A landscape with many valleys, sampled at points; each row gives a point and its height.
From any point a ball rolls to the lowest of the 2 points nearest to it. It stops when none of these is lower. Distance is the straight distance between rows; heights are no part of it.
Filal h=445: [ 95 107 139  92 131  99 140 101 155 109 113 144  86 167 154 142  98 112
 148 180  89 117 121 177]
zevet h=425: [101 121 138  89 113  51 142 151 112 115 117 149 168 167 147 134 154 134
 133 126  80 153 148 168]
mun h=424: [142 148 126 152  75 141 144  75 131 169 176 103  92 111 117 115  91 104
 139 114 157 112 183 121]
nozo h=135: [175 128 123 209  96 178 119 179 129 159 141  79  94  89 121 126 160 145
  92  93 132  70 100  97]
takab h=241: [120 120 130 167 154 186 105 167  81 123 126  66 163 135 144 114 139 166
  89 116 149  84 102  96]
fizat h=270: [ 89 144 138 140 168 176  92 140  93  84 102  88 154 165 158 118 109 134
 103 154 173  94  92 132]
vizus h=192: [114 169 122 135 153 114 128 112  97 101  99 136 170 124 142  79 103 120
 129 140 199 120 131 130]
zuda h=658: [156 126 115 118  60 135 130  87 106 175 169 135 108  82 124 176 125 108
 106  80  68 154 164 111]
rires h=187: [121 111 139 169 131 147 139 172 114 129 143  91 150 172 122 115 161 153
 168 153 167  38 119 117]
mita h=210: [ 94  80 135 150 158 137 131 169 142  78 126 135 136 144 122 156 166 145
 206 179 108  83  83 132]
rafid h=362: [109 133 137 189 146 170 147 110  88 123 143 114 138  56 119 185 149 139
  86 103 147 107  99  56]
Sufe h=284: [ 85 138 124 119 158 143 102 113 104  58  96 134 162 162 166 131 101 132
 127 176 151 118  91 153]
budub h=226: [132 119 164 171 171 235  87 163 157 121 115  67  87 131 120 150 127 123
 105 127 147  94  85 100]
vebil h=243: [ 96 103 168 154 189 223  79 196 144  90 131  62 109 111 103 161 134 121
 116 131 156 139  77 102]
Bofo h=416: [126 165 132 118  90  85 147 125  85 189 145 125 160 117 110  73 135 133
 119  91 154 136 206 139]
duso h=496: [161 107 144  97 103 154  82 120 163 137  94 149 100 148 144 132 115 119
 102 122  67 147 123 122]
visav h=361: [141 116 122  87 110  83 123 160 104 134 117 162 191 148 130 123 170 143
 121 105  87 168 150 128]
rike h=491: [148  93  96  99 116 104 133 151 185 142 129 166  99 143  98 156 145 144
 154 140  75 153 107 135]
mulu h=539: [ 88 156 131  65 124  72 173  98 127 148 177 115 133 155 114 102 139 125
 141  82 106 185 156 189]
sul h=246: [103 100 110 138 168 132 143 182 148  79 121 154 158 126 107 158 161 149
 184 174 136 113  73 128]
kegep h=280: [131 109 137 155 162 137 110 187 142  87 118 125 155 127 109 131 152 136
 150 134 145 111  77 107]
vad h=504: [118 177 144 109  88  84 155 100 101 195 182 106 150  85  96  92 140 115
 129  62 130 161 206 146]
regi h=255: [ 93  90 163 148 194 212  88 189 161  79 119  95 108 129  95 154 155 135
 164 142 132 139  59 103]
tif h=511: [134  84 137 122 127 175 126 118 178 142 146 134  95 165 112 159 119 124
 171 168 123  85 119 123]
por h=275: [107 134 157 144 129  61 129 177 105  84 104 133 160 156 158 110 140 121
 148 156 134  83 127 148]
Relo h=199: [150 116 145 193 144 199  99 190 142 130 134  64  93 118 111 124 147 145
 110 118 151  87  87 101]
voto h=401: [173 106  99 121 110 100 121 172 168 126 119 168 141 118 103 140 155 132
 142 117  84 157 114 115]
Nep h=321: [ 78 121  73  94 150 126 157  78 125 114 131 142 133 145 124 140  97 143
 170 191 162 142 120 163]
tof h=481: [ 90 107 118 114 143  91 144 131 140  86 112 143 115 156 154 160 117 120
 164 193  96 112 111 178]
pim h=306: [134 134 149  86 136  75 125 101 198 142  96 171  62 136 130 106  99  84
 143 153 126 145 136 164]
Faz h=412: [148 126 198 103  85  88  85 160 151 146  89 135 105 181 142 141 161 110
 118 100  65 137 158 169]
nenot h=176: [115 147 128 117 170 130 140 128  71 109 110 138 195 130 139  85 117 153
 118 144 184 104 127 119]
zode h=298: [ 83 133  95 114 167 155 126  85 122  77 108 146 151 149 147 142 102 127
 150 198 170 133 100 157]
nuz h=124: [139 133 124  94 111  88 157 103 183 152 174 140  80 134 102 107  99  99
 157 112 140 149 151 150]
takek h=364: [122 133 114  88 113 117 127  87 137 117 136 139 128 153 146 118  90 128
 137 142 119 161 151 148]
bese h=136: [103 116 166 189 152 155 116 188 125  86 118  78 115 170 131 109 165 132
 167 166 157  41  92 141]
vako h=415: [162 124 121 130 138 159 123 101 194 133 109 165  86 110 118 139  93 111
 130 152 152 139 112 112]
rabun h=268: [139 150 119 147 143 109 161  98  71 160 131 156 171  48 117 112 136 140
 101 105 145 119 159  70]
tomav h=529: [169 116 135 130 105 186  84  94 138 135 111 139 106 103 153 157 111 117
  82 121  73 147 124  90]
gidur h=223: [115 134 130 172 161 172 137 156  56 148 130  71 159  95 140 109 149 175
  70 114 172  75 122  93]
Katum h=333: [160 105  97 132 121 143 101 154 143 112 120 160 158 110 126 149 148 143
 113 114  82 161 110  93]
bolil h=169: [ 96 109 168 165 159 141 111 165 144  75 107 116 114 150 141 141 141 117
 178 180 124  64  84 143]
Dav h=422: [114 130 165  53 121  81 139  99 169 149 117 138  74 163 136 135 136 103
 116  99  67 193 141 197]
zikup h=400: [171 132  79 124 119  98 129  86 146 134 125 168 124  68 119 125 121  94
 116 115 116 209 157 111]
vigad h=257: [ 94 125 139 161 167 179  98 182  88 100 117  49 154 163 142 111 139 163
 113 142 170  68  96 126]
Zenuv h=198: [127 159 129 142 154 151 135 135  57 139 111 115 184 106 144  87 125 164
  89 120 166  97 143  99]
daba h=256: [125 151 151 116 125  71 123 104 161 102  96 155  86 152 150  97  93  85
 144 159 155 121 142 177]
Zufo h=509: [116 107  78  75 110 127 164 110 137 162 178 129 105 147 110 148 119 159
 145 120  92 161 134 146]
Kop h=342: [162 131  85 117 119 113 140  72 183 142 132 168  85  79 112 125  89  98
 132 129 121 198 145 120]
mogos h=293: [126 143 116 183 103 156 157 109  76 163 146  95 141 106 136 106 118 152
 120 135 188  69 165 106]
negut h=456: [146 101 143 125 148 161 120 122 197 128 105 149  86 144 122 148 113 119
 153 169 130  98  95 120]
bifim h=459: [120 136 122  95  86 128 133  99  81 161 166 124 158 139 136 131 109 142
 120 100 108 145 187 120]
Buf h=214: [164 136 124 193 105 140 121 149  98 141 127 103 131  74 133 142 159 131
  73  80 128 105 114  84]
vivag h=478: [ 96 149 155  61 113  84 137  92 138 137 149 121 113 175 138 115 129 123
 133  98  90 190 166 197]
lakom h=404: [ 83 131 118  74 124  97 136  75 136 103 124 134  98 166 148 116  76 114
 149 172 111 164 136 184]
rep h=240: [124 125 125 157 136 158 153 142  83 150 143 103 164 156 132 107 136 163
 137 147 189  43 142 110]
dodid h=272: [140 130 100  92 125 118 147  68 184 147 150 149  67 107 105 127  84 115
 150 144 129 177 141 147]
Deta h=343: [131 134 129 186 157 179 124 125 113 108 129 112 126  62 127 169 125 119
  75 109 168 140  95  76]
Zive h=341: [145 145 123 114 124  88 150 124  82 172 129 157 180  91 119  89 145 136
 108  97 143 148 187 106]
lopi h=274: [164 132 112 153 120 139 116 141 108 134 129 144 166 101 134 135 137 136
  91  97 122 130 126  84]
Mazor h=307: [165 127 143 154 154 139  85 166 158  92 102 127 123 122 128 123 132 119
 108 117 131 130  83 107]
deros h=126: [146 132 143 134  86  80 131 187 116 156 138 129 156 163 120 106 162 140
 143 100 132  93 150 128]
Muno h=426: [ 92 115  71  67 127 130 178  85 133 144 174 105  93 163 117 142 101 156
 161 142  96 170 125 171]
fonum h=331: [153 131 170 159 128  81  86 188 141  81  65 121 125 157 151 100 167 112
 120 118 100 114 102 141]
kegeb h=430: [137 156  93 155 158 131 126  87 122 106 113 158 159  65 132 115 110 116
 111 136 177 179 134 104]
zer h=600: [141  97  87  76 100 107 159 147 160 170 166 143 104 141  94 159 138 148
 151 114  74 151 120 147]
pid h=369: [160 138 164 131  95  84 102 171 149 119  86 140 128 172 138 112 160 108
 117 109 101 129 141 150]
Guve h=370: [129 131 135  59 133  63 152 102 190 145 117 158  66 137 125 121 123 101
 134 127  87 187 131 190]
Difad h=225: [134 139 137 142 126  80 144 182  99 126 115 136 168 159 131  87 154 140
 136 127 164  83 128 126]
fedi h=405: [128 139 119 114 108 129 111 102  97 124 126 133 166 153 154 111 105 139
 112 126 132 147 159 121]
lig h=326: [161 123 132 158 177 174  93 141 150  93 106 120 124  80 129 157 120 112
  72 111 133 162  80  89]
nizib h=267: [160 120 134 116  74 103 117 167 111 169 137 143 165 139 117 134 160 133
 122  75  96 137 163 120]
gulo h=452: [132 114 186  88 102 123  88 124 161 151  93 142  94 192 147 130 130 113
 122 122  57 124 147 159]
supem h=309: [124 130 171 158 142  67 107 194 130  60  79 140 142 134 160 113 158 105
 140 146 103 112  97 149]
lar h=392: [103 147 131 188 105 149 151  60  68 134 132 119 126  61 133 169 137 134
  91  97 139  91 123  64]
Lobud h=576: [167 110 116 130  80 169 114  91 133 158 142 151  98  95 132 183 109 120
 113 115  80 132 137  88]
pefa h=365: [ 79 121  60  84 142 117 174  96 127 132 129 119  89 162 122 161 101 158
 166 180 109 165 110 175]
muto h=227: [128 159 129 175 149 121 151 111  62 153 111 122 154  53 134  88 137 152
  71 106 169 107 147  78]
Pur h=327: [138 155 134 107  96 123 158  75 167 184 187 106  72 114  95 104  88  86
 149  87 132 136 174 148]
Bine h=444: [129 140 106 139 185 142 129 124 135  84 112 156 154  93 119 129 116 118
 117 151 193 161  93 119]
dafu h=648: [159 133 128  79  69 123 132 108 118 183 185 133 112 101 106 170 136 110
 121  60  69 171 154 140]
beb h=338: [124 144 115 160 107 144 153  91 105 147 157 122 137 110 123 115 103 132
 133 129 182 104 171 110]
bol h=553: [130 119 117  72  84 120 144 114  99 182 197 121 149 127 112 143 139 134
 125  69  80 154 175 139]
kanef h=218: [105 164 130 137 135  84 130 109 121  89 107 136 129 158 143  86  98  99
 150 163 195 105 137 172]
todag h=573: [138  94 128 149 126 192 125 136 145 134 153 114 126 167 111 161 132 136
 169 151 133  81 111 101]
Bunar h=409: [141 144  88 129 140  97 135  84 112 120 118 163 171  69 132 102 123 120
 106 126 139 189 151  97]

For each start below, name the point where the ball stops.
regi | nozo
Bunar | nuz
pid | deros
Sufe | nenot
Dav | nenot
Lobud | deros
rafid | bese
zer | nozo
Zive | nenot
beb | bese
Zufo | nenot
dafu | takek
